Each row is a point on a tangle of strands that fork, close into loops and nearly touch. The rows are in no order.
Points whose rows are less than 946 apart are linked; no others are. Some points are linked to none.
J169: 454, -125, -137, 297, 248, 242, -44, -205, -31, -7, 394, 139, 68, -227, -169, 101, -138, 428, -187, 159, 300, -212, 104, -91, -189, 317, -5, 11, -207, -289, -180, -177, -39
J458: 5, -16, -287, 45, 69, 79, -267, 184, 250, 136, -2, -61, 151, 63, 62, -154, -138, -137, 473, -300, 94, 78, -19, -358, -67, 55, 78, 3, -190, -112, -130, 23, -61
J980: -132, -151, 372, -462, -413, 103, 249, -55, -115, 105, -466, -5, 67, 218, -274, -12, -17, -86, -184, 191, -37, -256, 91, 249, 67, -165, -101, -451, 325, 244, 100, 324, -7
J995: -202, 84, 191, -76, -36, 16, -92, -116, -8, -15, -64, 230, 277, 333, -99, 138, -270, -293, -90, 331, 306, 76, -61, -190, 0, 45, -245, -308, 137, 436, 118, -11, -60
J667: -45, 34, 19, -200, 29, 270, 85, -178, 75, 77, 11, -16, 91, -34, -522, -624, 213, 367, 21, -47, -59, -17, 32, 233, 123, 322, -144, -4, 13, -31, -378, -200, 98
J809: 20, 222, 264, 2, 11, -166, -12, 66, -9, 109, -55, 80, -151, -301, 63, 398, -61, 52, -51, 269, 90, -135, 273, 22, -220, -264, -33, -339, -41, 10, 114, -130, -327
J877: 185, 22, 31, -161, 141, -400, 12, 363, 135, -20, -107, -15, 305, -184, 226, -193, -175, -43, -141, -224, -235, 90, -245, 23, 147, -516, 192, 228, 120, -184, -139, 40, 478
J649: 329, -155, -114, 580, 94, 228, 34, -237, -420, -145, 212, 168, -102, 408, 124, 229, 269, 152, -203, 354, 296, -124, -290, -55, 2, 358, -281, 121, -35, 4, -147, 24, -328
J876: 24, 257, 89, 598, -114, 376, -231, -360, -55, -86, -20, 109, -159, 92, -143, -442, 136, 286, -107, -239, -184, -134, -271, 350, 397, 601, 306, 76, -48, -218, -61, 115, 63
J253: 264, -421, -24, 214, 191, -113, 123, -210, 80, -276, -63, -115, 323, 13, -1, -244, -82, 38, -26, 7, -193, 28, -473, -10, 22, 84, 218, -84, -55, 29, -143, 377, 483
J691: 176, 47, 138, 174, 33, 215, 153, -2, -123, -63, -202, -118, 137, 124, -161, -320, 614, 177, -145, -233, -255, -2, -59, 107, 178, 389, 8, -25, -11, 177, -191, 40, -47
J678: 35, -80, -51, 41, 30, 397, 207, -95, -121, 121, 85, 114, 144, 55, -396, -289, 66, 303, 7, 216, 231, -138, 112, 49, -39, 178, -151, -224, 5, 55, -326, -171, 40
J966: 86, 35, -98, 61, 70, -294, -65, 194, 71, 131, 125, -92, -84, -560, -34, -68, -173, 201, -162, -194, -172, -47, -73, 215, -340, -80, 478, 250, -203, -40, 382, -118, 318
J179: -91, -150, -200, -157, 275, 121, -305, -151, -22, 42, 314, 101, 158, -23, -266, 298, -232, -130, -110, 514, 528, 34, 389, -54, -77, 120, -176, -146, -322, -19, 66, -225, 200
J965: -62, 324, 631, -530, -197, -11, -171, 157, 82, 176, -410, -91, -20, -80, -6, -44, 62, -107, -94, 121, 86, -320, 292, 212, 128, -285, 14, -397, 47, 19, 196, 219, -303
J210: 249, -375, -369, -1, 17, 178, 343, -216, -271, -4, 289, -93, 80, -57, -105, -30, -28, 36, -437, 234, 132, -167, -275, -93, 36, -53, 13, -148, 118, 148, -2, 229, 70
J829: -342, 355, 37, -201, -28, -296, -167, 10, 190, 141, 63, 18, -324, -121, -53, -121, -443, -138, 421, 18, -5, 109, 195, 155, -235, -214, -169, 28, 15, 160, 110, -1, 7
J676: 103, 202, -100, -56, 45, 161, -106, 140, 95, 185, -64, -238, 127, -11, -212, -338, 438, 116, 46, -333, 34, -11, 138, -1, 23, 386, 98, 0, -70, 150, -8, -116, -154
J744: 68, 206, -3, -143, 285, -402, -282, 337, 256, -176, -48, -147, -21, -198, 118, 85, -177, -123, 322, -129, -89, 194, 236, 169, 130, -537, 212, 87, -190, -270, -18, 194, 248
J283: -19, -85, -34, -159, -95, -41, 107, -34, 5, 239, -204, -169, 85, -147, -110, -126, 48, -113, -312, 189, 36, 18, 31, -52, 80, -555, 314, -67, 92, 4, 207, 262, 255
J748: -416, 54, 44, -508, 131, -228, -363, 172, 253, 44, -248, -76, 84, 181, -41, 222, -103, -450, 112, -4, 274, 270, 417, 149, 157, -155, 155, 189, 187, -70, 341, 184, 169
J693: -85, 201, 169, 101, 113, 239, 298, -78, -267, 9, 338, 98, -133, -170, -217, 87, 291, 311, -362, 351, 242, -175, 182, 168, -102, 540, -294, -35, -41, 214, 21, -387, -321
J568: 24, -340, -26, -612, 115, -143, -66, -53, 149, -369, -214, -284, 284, 252, -58, 108, -30, -495, 362, 58, 126, 289, -13, 66, 282, -206, -84, -16, 271, -21, -254, 177, 255
J155: -138, 126, 52, -333, -195, -13, 298, -75, 142, 329, -91, -97, 38, -146, -334, -501, 230, 204, -311, -94, -217, 49, 204, 132, -17, -6, 81, 236, 64, 2, 88, 38, 260
J651: -145, 85, 213, 193, -543, 101, 409, -55, -240, 200, -373, 57, -139, 237, 212, 45, 458, -8, -276, 15, -246, -8, -32, -166, 33, 93, -69, 104, 117, 190, 224, 10, -202
J780: 257, -94, -201, -81, 100, 83, 73, 226, -184, 169, 285, -10, 251, -186, 298, 353, -103, 32, -346, 70, 41, -49, -76, -333, 37, -526, 144, 40, 74, -186, 7, -120, -42
J896: 408, -3, -13, 280, 139, 363, 92, -214, -194, 1, 233, 75, 62, -65, -309, -181, 78, 400, -143, 287, 355, -233, 131, 11, -73, 282, -204, -203, -75, -39, -353, -133, -166
J236: 93, 18, -197, -24, 243, -65, -333, 91, 305, -116, 66, -156, 52, -111, -167, -171, -129, 33, 584, -279, 93, 123, 96, -17, -170, 258, 79, -11, -287, -103, -218, -70, 71
J29: -123, 123, -113, 183, -179, 187, -146, -268, 187, 59, -106, -61, -110, 241, -105, -618, 128, 67, 142, -277, -75, 116, -213, -31, 215, 437, -107, 194, 53, 13, -218, -69, -40
J745: 115, 10, -93, 300, 181, -370, -32, 24, 80, -21, 185, -71, -155, -624, 147, 245, -119, 182, -199, 22, -229, -64, -169, 72, -431, -58, 376, 104, -312, -57, 332, -112, 63
J648: -354, 60, 228, -292, -102, 2, -273, -29, 39, 73, -124, 277, 105, 157, -6, 395, -506, -319, -247, 414, 373, -20, 27, -56, 27, -409, -84, -324, 163, 100, 224, -90, -15
J270: 141, 202, -42, 4, 77, -134, -359, 441, 98, 27, -90, -127, -69, -341, 35, 236, -260, 52, 288, -91, -11, -62, 259, -17, -129, -457, 424, -122, -328, -206, 138, 115, 58
J628: -189, 166, 47, -537, -124, 190, 166, -154, 61, 252, -18, -81, 92, -3, -488, -646, 264, 113, -253, 40, -59, -6, 226, 150, 119, 201, -194, 124, 95, 101, -146, -48, 63
J857: 170, 14, -107, -279, 122, -212, -246, 277, -47, -113, 202, -10, -343, -255, -124, 283, -373, 30, 372, -102, -36, 61, 530, 400, -267, -363, 82, 64, -188, -151, 113, -231, 233
J912: 190, 42, 65, 484, 66, 255, -45, -447, 49, -57, 220, 90, 26, -102, -235, -404, 38, 350, -248, 57, 13, -234, -243, 172, 204, 404, 309, -116, -4, -140, -37, 137, 28
J48: 22, -393, 59, -147, 173, -145, -92, -97, -26, -239, -188, 17, 110, 87, -119, 331, -35, -343, 54, 453, 201, 19, 217, 183, 135, -393, 57, -335, -110, -135, 137, 210, 321
J112: 79, -103, -191, 432, 62, 321, -204, -196, 54, -51, 75, 73, 79, 291, -9, -281, 23, 112, 245, -125, 100, -18, -290, -143, 129, 480, -14, 64, -153, -181, -297, -40, -48
J695: 17, -287, -39, -127, 5, -25, -184, 15, -105, -215, -197, -1, 0, 48, 56, 71, -288, -405, 130, 468, 100, 128, 164, 221, 410, -832, 118, -100, 35, -330, 131, 278, 303
J821: 262, -330, -111, 63, 244, -110, 14, -232, 173, -157, 197, 2, 348, -94, 62, -252, -322, 26, -93, 54, 27, -10, -394, 40, 30, -61, 177, 92, -28, -287, -140, 132, 548
J159: 398, -316, -37, 288, 33, -3, 194, 118, -96, -88, -42, 305, 213, 53, 156, 195, -242, 123, 105, 132, 9, -93, -244, -303, -181, -278, -39, -121, -35, -194, -310, 79, 17
J700: -26, -27, 92, 166, 206, -42, 323, -393, 26, -70, 323, -52, -41, -34, -38, -165, 344, 201, -502, -69, -140, -14, -51, 137, 123, 378, -45, 143, 178, 77, 81, 18, 90
J543: 17, 181, -147, 486, -275, 171, 48, -89, -184, 125, 8, 56, -280, 257, 217, -143, 301, 307, -133, -284, -35, -85, -273, 114, 76, 461, 67, 376, -139, -95, 113, -217, -25
J330: -369, -206, -39, 169, 83, 217, -184, -56, 60, -315, -242, -154, 104, 381, -52, -57, 367, -211, 318, -350, -134, 430, -234, -184, 340, 618, -149, 169, 0, 89, -426, -71, -20
J564: 331, 470, 113, -40, -199, -53, 195, 198, -247, 209, 164, -28, -113, -594, 455, -60, 90, 286, -136, 32, -215, -57, -125, -50, -46, -234, 12, 185, -15, -19, 225, -266, -447
J384: -299, 425, -49, 77, -181, -179, -184, 29, 93, 230, 45, 26, -326, 1, 208, -87, -258, -244, 208, -83, -16, 45, 28, -174, -159, -39, -195, 93, 25, 338, 245, -12, -342
J261: -257, 127, -83, 15, 4, 61, -81, 59, 110, 284, -48, -214, -2, 26, -224, -95, 222, 12, 60, -218, -20, 96, 196, -87, -110, 328, 146, 80, -7, 244, 270, -34, -41
J409: -343, 38, 67, -205, -209, 125, -171, 135, 187, 97, -277, 125, 133, 332, 77, 13, -307, -367, 366, -84, 200, 26, -46, -354, 70, -144, -148, -188, 206, 13, -125, 131, -197
J396: 194, 99, -42, -124, 20, -10, -111, 361, -213, -6, 158, -39, 122, -218, 245, 413, -228, 136, -330, 204, -57, -83, 81, -42, 237, -866, 235, 34, 68, -369, -9, -146, 147
J763: -131, 292, -40, 443, -266, 441, -80, -326, -201, 59, 39, 156, -345, 291, -62, -317, 168, 401, -180, -274, -161, -63, -268, 387, 400, 596, 83, 331, 10, -279, -112, -139, 93
J951: -69, 214, 17, 301, -494, 57, 351, -23, -249, 226, -148, 39, -314, 79, 316, -34, 416, 229, -223, -139, -219, 28, -147, -45, -18, 231, 8, 441, -37, 44, 308, -271, -130
J743: -359, -217, -93, 357, 51, -4, 154, -325, 40, 145, 96, -34, -70, -47, -5, 213, 219, 13, -444, 164, -151, 61, -150, -271, -161, 198, 149, 102, -47, 80, 337, 14, 2
J515: 12, 331, -44, 78, -181, -45, -108, 266, -119, 182, 68, -122, -360, -319, 253, 91, 1, -89, 246, -238, -116, -75, 45, -125, -247, -51, 158, 64, -74, 250, 355, -112, -420
J940: -432, 147, 353, -201, -178, 23, -233, 145, 126, 152, -199, 181, -47, 150, 211, 242, -508, -209, 31, 135, 194, -124, 22, -110, 61, -486, -88, -299, 251, -20, 87, 128, -182
J98: -37, 177, 25, -12, -313, -134, 147, -30, 215, 63, -252, 4, -86, 145, 48, -489, 280, 21, 30, -354, -375, 151, -134, -106, 137, 131, -185, 221, 66, 48, -197, 6, -75
J65: -20, 140, 313, -326, 17, -102, -256, 283, 80, -49, -197, 28, -135, -10, 102, 191, -186, -58, 85, 81, 118, -101, 439, 402, 291, -637, 3, -185, 74, -413, 63, -3, 38
J211: 54, -28, -34, 292, 158, -228, -98, 263, 52, -176, 143, 161, -168, -233, 242, 611, -216, 13, 311, -43, -142, -53, 149, -244, -459, -50, 41, -39, -408, -117, 37, 95, -284
J426: 76, -95, -223, 308, -211, 190, 202, -446, -186, 59, 170, 105, -109, 340, 160, -321, 40, 24, -219, 45, 79, -68, -353, -88, 196, 148, -269, 111, 227, 81, -82, 55, -117
J317: 140, 159, 318, -481, -120, -2, -84, 177, -21, 100, -268, 5, 15, -81, -51, -102, -86, -29, 20, 192, 70, -209, 309, 273, 224, -640, -18, -322, 83, -193, -90, 116, -34
J416: 244, -255, -12, 100, 239, 39, 392, -305, -11, -256, 399, 89, 143, 21, -91, -177, 107, 316, -380, -25, -37, -102, -245, 205, 118, 302, -49, 56, 222, -87, -226, -11, 229
J740: -346, -125, 41, 32, -165, 200, 41, 124, 8, -58, -352, -12, 93, 455, -107, 2, 409, -96, 147, -395, -202, 301, -14, -199, 202, 393, -135, 53, 184, 131, -253, -56, -21
J421: 154, -142, -31, 257, 16, -211, 249, -7, 139, -210, -59, 193, 128, 54, 295, -201, -213, 8, 239, -151, -165, 55, -441, -230, -27, -135, -98, 48, 22, -173, -376, 97, 136
J212: -262, 75, 159, 138, 16, -213, -69, 303, 158, -194, -90, 164, -217, -47, 144, 473, -179, -130, 452, -232, -32, -92, 213, -86, -311, 34, 29, -257, -209, -58, 89, 158, -272
J105: -111, 221, -46, 370, -27, 30, -133, 37, -84, 8, -74, 147, -126, 338, 82, 24, 114, -61, 286, -51, 142, 41, 25, -81, -37, 428, -301, -11, -151, 192, -38, -165, -307
J796: -208, 72, 477, -469, -332, 47, -83, 8, 108, 145, -576, -83, 30, 193, -138, -128, -50, -274, -133, 95, 95, -161, 125, 88, 106, -270, 26, -333, 263, 203, 133, 457, -79
J328: 211, -446, -328, -185, 183, 83, 10, 57, -105, 55, 282, 101, 314, 33, 170, 372, -152, -109, -193, 228, 53, 7, -36, -266, 3, -413, 68, -21, -65, -269, -40, 60, 230
J249: -279, -16, 224, -97, 116, -185, -364, 316, 204, -219, -50, 110, -239, -97, 212, 667, -491, -165, 403, -8, 70, -83, 365, 50, -161, -338, 33, -259, -263, -356, 73, 201, -60
J845: 294, -115, 124, 205, 4, -89, 247, 226, -6, 49, -189, 220, 220, -206, -28, -4, -92, 339, 1, 44, -63, -182, -118, -9, -255, -187, 208, -133, -102, -156, -147, -100, 186
J699: 248, 466, 108, 192, -190, -225, 82, 325, -193, 10, 35, -35, -337, -454, 535, 123, 85, 109, 122, -170, -270, -61, -133, -42, -183, -176, 84, 153, -129, 63, 246, -140, -489
J776: -167, 330, 118, -168, -19, 246, 78, 93, -245, 171, 249, -50, -140, -267, -322, -35, 256, 197, -128, 93, 125, -122, 336, 223, -189, 544, -136, -26, -88, 389, 240, -420, -300
J40: 282, -133, -168, -178, 55, 76, 196, -114, -134, 54, 92, -233, 158, -221, -199, -208, 241, -26, -455, 219, 179, -123, -4, 66, 112, -225, 208, -142, -7, 152, 88, 227, 196
J726: -26, -13, -60, -80, -185, 63, 266, -430, -86, 65, 159, -43, -8, 267, 46, -365, 21, -161, -324, 114, 12, 30, -176, -66, 182, 140, -419, 54, 359, 357, -66, 107, -53
J110: 232, -177, 61, 262, 70, -13, 312, -28, -137, -211, -160, -9, 121, 247, 56, -61, 411, 72, -65, -150, -231, 14, -225, -13, 90, 208, -60, -62, 71, 175, -192, 153, 5
J438: -467, -409, -48, 132, 131, 6, 36, -308, 12, 62, -9, 73, 142, 157, -143, 373, 44, -177, -197, 412, -40, 58, -95, -229, -161, 44, 18, -177, -79, 134, 167, 111, 120
J138: 317, 286, -12, -147, -109, 38, 189, 240, -125, 291, 210, 6, 46, -538, 120, -128, 0, 301, -182, -8, 9, -140, 20, -18, -101, -215, 89, 99, -50, -93, 85, -326, -125
J431: -257, -327, 1, -83, 163, 148, -75, -266, 195, -353, -62, -334, 281, 339, -49, -99, 105, -355, 403, -91, -37, 343, -332, -241, 271, 433, -173, 169, 95, 133, -373, 71, 96
J581: -413, 134, 340, -666, 53, -221, -268, 68, 330, -134, -311, 74, 178, 332, -56, 153, -211, -437, 80, 20, 276, 293, 290, 236, 191, -60, -113, 60, 332, 60, 179, 26, 199
J625: -216, 48, -59, 208, -127, -105, 177, -82, -40, 192, -74, -34, -139, -388, 155, 382, 190, -1, -318, 176, -126, 5, -155, -232, -270, -130, 232, 7, 23, 0, 393, -162, -323
J43: -212, 77, -55, -371, -216, 80, 293, 15, -12, 378, -67, -44, 4, -237, -244, -275, 81, 95, -353, 124, 54, -12, 187, 55, 19, -383, 199, 164, 119, -77, 261, -41, 272
J478: 82, 30, -127, 476, 144, -270, 43, -137, 50, 12, 153, -15, -170, -501, 287, 355, 75, 85, -320, 177, -198, -25, -315, -159, -374, -29, 189, 124, -211, -94, 281, -113, -314
J337: -338, -27, 218, -190, 16, -111, -235, 355, 72, -22, 18, -5, -362, -159, 308, 835, -373, -4, 42, -72, -35, -159, 222, 136, -151, -442, 158, -140, 3, -321, 265, -62, -199
J756: 436, -13, -159, -16, 119, -56, -324, 257, -164, -110, 277, -32, -288, -446, 17, 390, -473, 189, 271, -146, -103, -95, 325, 40, -543, -233, 172, 57, -370, -59, -21, -198, 67
J340: -96, 57, 131, -185, 193, -240, -366, 189, 124, -237, -94, -56, -50, 62, 180, 165, -292, -305, 307, 200, 112, 209, 375, 223, 415, -667, 30, 4, 17, -388, 41, 162, 196
J923: 278, -48, -141, 305, 89, 44, 99, -187, -148, 35, 272, 129, -5, 204, 245, 18, 61, -7, -147, 154, 224, -85, -172, -222, 10, 73, -338, 41, 86, 51, -98, -74, -351
J154: 75, -385, -177, -256, 133, 33, 280, -26, -32, 0, 136, 32, 290, 212, -53, 102, -10, -39, 27, -10, 56, 62, -34, -101, 35, -112, -64, -21, 204, -114, -182, -63, 280
J12: -257, 147, 163, -163, -183, -192, 149, -9, 313, 120, -303, 29, -46, 57, -80, -301, 51, -67, 222, -187, -213, 152, 57, -70, 3, -58, -95, 46, 145, 30, -98, 116, 12
J523: -81, -356, -52, -478, 99, -42, 32, -217, 174, -316, -46, -277, 318, 255, -118, -12, 15, -364, 396, -4, 85, 319, -217, -128, 214, 109, -244, 85, 270, 73, -432, -88, 167
J675: 145, -140, -291, 86, 238, 153, -287, -115, 28, 163, 439, 36, 20, -199, -122, 246, -216, 182, -32, 215, 314, -92, 282, -177, -269, 194, -61, -30, -346, -156, 3, -189, -48
J645: -94, 38, -47, 18, -41, 64, -111, 200, 118, 167, -131, 30, 113, 152, 192, 83, -106, -218, 263, -157, 48, -28, -4, -422, 27, -254, 95, -143, 10, -73, -49, 182, -196
J15: -84, 208, 115, 419, 21, 288, 265, -194, -406, 24, 243, 130, -340, -15, -30, 39, 471, 363, -377, 132, 66, -115, -43, 310, 74, 609, -186, 276, -27, 30, 69, -301, -293
J404: 45, -13, 123, 196, -207, -6, 381, -86, -252, 100, -155, 44, -50, -16, 217, 194, 333, -34, -316, 166, -70, -106, -146, -226, -48, -122, -21, -92, 162, 178, 176, 19, -341
J197: 213, -142, -257, 395, 197, 34, -331, -122, 70, -135, 495, 72, -242, -82, 71, 136, -212, 198, 225, -196, -88, -167, -33, 61, -350, 534, 129, 131, -357, -85, 100, -39, -120
J981: 88, 104, -148, 56, -14, -128, -148, 252, 169, -229, -23, -8, -221, -144, -166, -275, -58, 163, 577, -524, -241, 29, -30, 147, -255, 341, 35, 38, -286, 45, -254, -180, -66
J39: 23, -469, -141, 29, 233, 25, -62, -365, -68, -105, 82, -56, 194, 66, -138, 191, -88, -170, -14, 584, 181, 34, -58, -75, -62, -117, -23, -293, -183, 62, -10, 281, 245
J94: -20, -98, -122, -365, 268, -32, -346, 19, 6, -63, 206, 60, 203, 94, -58, 220, -268, -421, -22, 427, 504, 199, 439, 51, 217, -247, -204, -38, -69, -115, 166, -138, 227
J412: 33, 212, 9, -365, 297, -255, -221, 159, 158, -1, 216, -59, 121, 64, 142, 207, -98, -230, 145, -139, 164, 145, 330, -27, 58, -100, -261, -54, 128, 55, -38, -157, -120
J803: 341, -109, -233, 198, 223, -81, -283, 266, 50, -223, 281, 114, -121, -189, 125, 339, -329, 106, 489, -272, -117, -36, 171, -143, -503, 177, 28, 94, -414, -57, -106, -36, -61
J490: 359, 56, -15, 496, -80, 298, 251, -129, -467, -59, 118, 158, -160, 114, 84, 35, 465, 411, -340, 228, 217, -219, -324, 138, 32, 364, -83, 243, -45, -114, -49, -191, -304
J540: 178, 7, -80, 137, 2, -19, 269, 36, 31, 195, 130, 122, 78, -188, 10, -151, 14, 294, -147, -93, -29, -99, -108, -39, -149, -24, 93, 87, -6, -84, -11, -211, 64
J895: -45, 193, 227, 272, -27, 110, 115, -209, 7, 51, -28, -248, -113, 12, -44, -302, 570, 175, -377, -174, -288, 51, 51, 154, 170, 522, 31, 181, -20, 195, 111, 104, -24
J690: 107, -246, 75, -74, 104, -297, 191, -197, 241, -366, -249, -296, 213, 9, -26, -336, 47, -161, 122, -110, -233, 248, -310, -25, 111, -69, 151, 63, 80, 56, -226, 454, 470
J115: -146, -97, 314, -646, -12, -150, -123, -19, 162, -301, -334, -113, 196, 372, -19, 129, -146, -545, 128, 49, 178, 156, 55, 183, 263, -153, -173, -194, 424, 156, -24, 286, 158
J654: 90, 296, -104, 104, -194, 14, -183, 232, -53, -136, -95, -72, -397, -48, -160, -337, 259, 152, 475, -504, -252, -72, 12, 245, -225, 475, 3, 96, -310, 248, -122, -187, -267
J195: 194, 110, -97, 51, 110, -39, -36, 149, -42, 170, 148, -74, 131, -58, 319, 57, -92, -91, -52, -20, 5, -16, -79, -352, 90, -491, 22, -76, 87, -22, -69, 86, -182
J893: -162, 166, -13, -421, 108, -315, -270, 248, -29, -22, 160, -78, -351, -221, -67, 297, -169, -198, 134, 22, 9, 120, 566, 526, -74, -355, 75, 119, -9, -27, 433, -167, 115
J402: -138, -63, 53, -373, -361, 129, 229, -135, -103, -25, -266, -36, 109, 419, -169, -265, 147, -205, -98, -29, -222, 127, -37, -55, 205, 177, -448, -45, 440, 383, -216, 107, -53
J157: 371, -227, -178, -129, 273, -240, -71, 41, 64, -191, 82, -131, 327, -78, 176, -189, -241, -191, -36, 62, -33, 164, -231, 65, 224, -501, 152, 143, 9, -227, -149, 214, 558
J8: -121, 324, -183, 240, -278, 138, -196, 264, -111, 6, -248, -52, -294, 278, 21, -110, 354, 5, 429, -416, 31, -32, 16, 14, -17, 482, -40, 98, -300, 201, -24, -143, -278
J778: -416, 160, 68, -69, -109, -296, 57, 92, 287, 118, -196, 43, -200, -89, -35, -55, -231, -37, 335, -180, -190, 133, 105, -26, -168, -260, 65, 47, 27, -51, 91, 135, 153
J180: -264, 90, -72, 90, 14, -111, -178, 31, -36, 97, 158, -168, -290, -157, -92, 190, 53, -77, 119, -71, -80, -41, 175, 40, -410, 305, 162, 13, -133, 413, 443, -95, -228
J660: 172, 52, 29, -1, 8, -384, 103, 420, 213, -177, -116, 208, 239, -134, 279, -198, -199, 33, 114, -458, -274, 45, -379, -139, 44, -177, -45, 176, 78, -200, -408, -121, 174
J838: -317, -289, -31, 157, -74, 287, 66, 94, -95, 98, -252, -15, 245, 441, -58, 177, 306, -133, -42, -177, -120, 110, -1, -316, 70, 286, 121, -40, 93, 164, 91, 152, 6
J290: 349, -259, -7, 369, 161, 85, 299, -234, -216, -380, 65, 89, 78, 254, 59, -162, 241, 249, -188, -112, -203, -48, -462, 189, 201, 418, -120, 72, 168, 28, -347, 105, 89
J510: -60, -263, -163, -368, 113, -132, 183, -59, 248, -59, 35, -40, 256, 125, 7, -125, -48, -48, 198, -219, -43, 278, -156, -86, 136, -112, -86, 181, 263, -203, -311, -176, 323
J835: -71, 55, 215, 144, -26, 128, -14, -20, -113, -112, -146, 268, 189, 450, -22, 146, -84, -159, 177, 242, 245, 2, -26, -133, 6, 284, -397, -291, 95, 358, -166, -104, -235
J537: -70, -186, -124, -116, -90, 189, 436, -361, -309, -31, 215, -22, -36, 121, -243, -161, -10, -14, -451, 332, 97, -83, -106, 89, 101, 137, -363, -146, 320, 448, -61, 164, 58
J911: 43, -39, -314, 407, 74, 123, -232, -239, 138, 79, 375, 148, -111, 53, 56, -172, -265, 177, 227, -132, 51, -85, -187, -106, -79, 378, 54, 152, -187, -249, 22, -76, -92
J175: -100, 75, -4, -19, -57, -142, -65, 245, 77, 188, -236, -118, -154, -510, -158, 165, 18, 110, 20, 49, -37, -64, 180, 153, -257, -362, 561, -41, -233, -103, 464, -19, 123
J417: -72, -148, 136, -419, -386, 160, 461, -46, -194, 109, -222, -101, 102, 159, -273, -118, 277, -57, -356, 50, -196, -41, 116, 44, 100, -52, -129, -127, 389, 300, 38, 260, 99

A piece is all that can be reached along the links. How many separate loops has the piece of each point below (a circle has one, a figure eight two, a Y none), and how many tips (points with one link)?
J625: loops 1, tips 3
J197: loops 1, tips 3
J328: loops 1, tips 3

A fork is a point with three links, a tip a point with one. Leave the first point through the second and follow the links. Name the first fork or tip that comes.
J157; J877: J515
J402; J417: J340
J628; J155: J726
J210; J40: J94
J138; J540: J690
J625; J404: J912
J648; J995: J645
J912; J876: J625
J778; J12: J803

A tip is a point with one link. Name the tips that can be reached along the links from each point below, in the order of the rows.
J675: J912, J776, J94
J29: J337, J690, J893
J581: J748, J396, J838
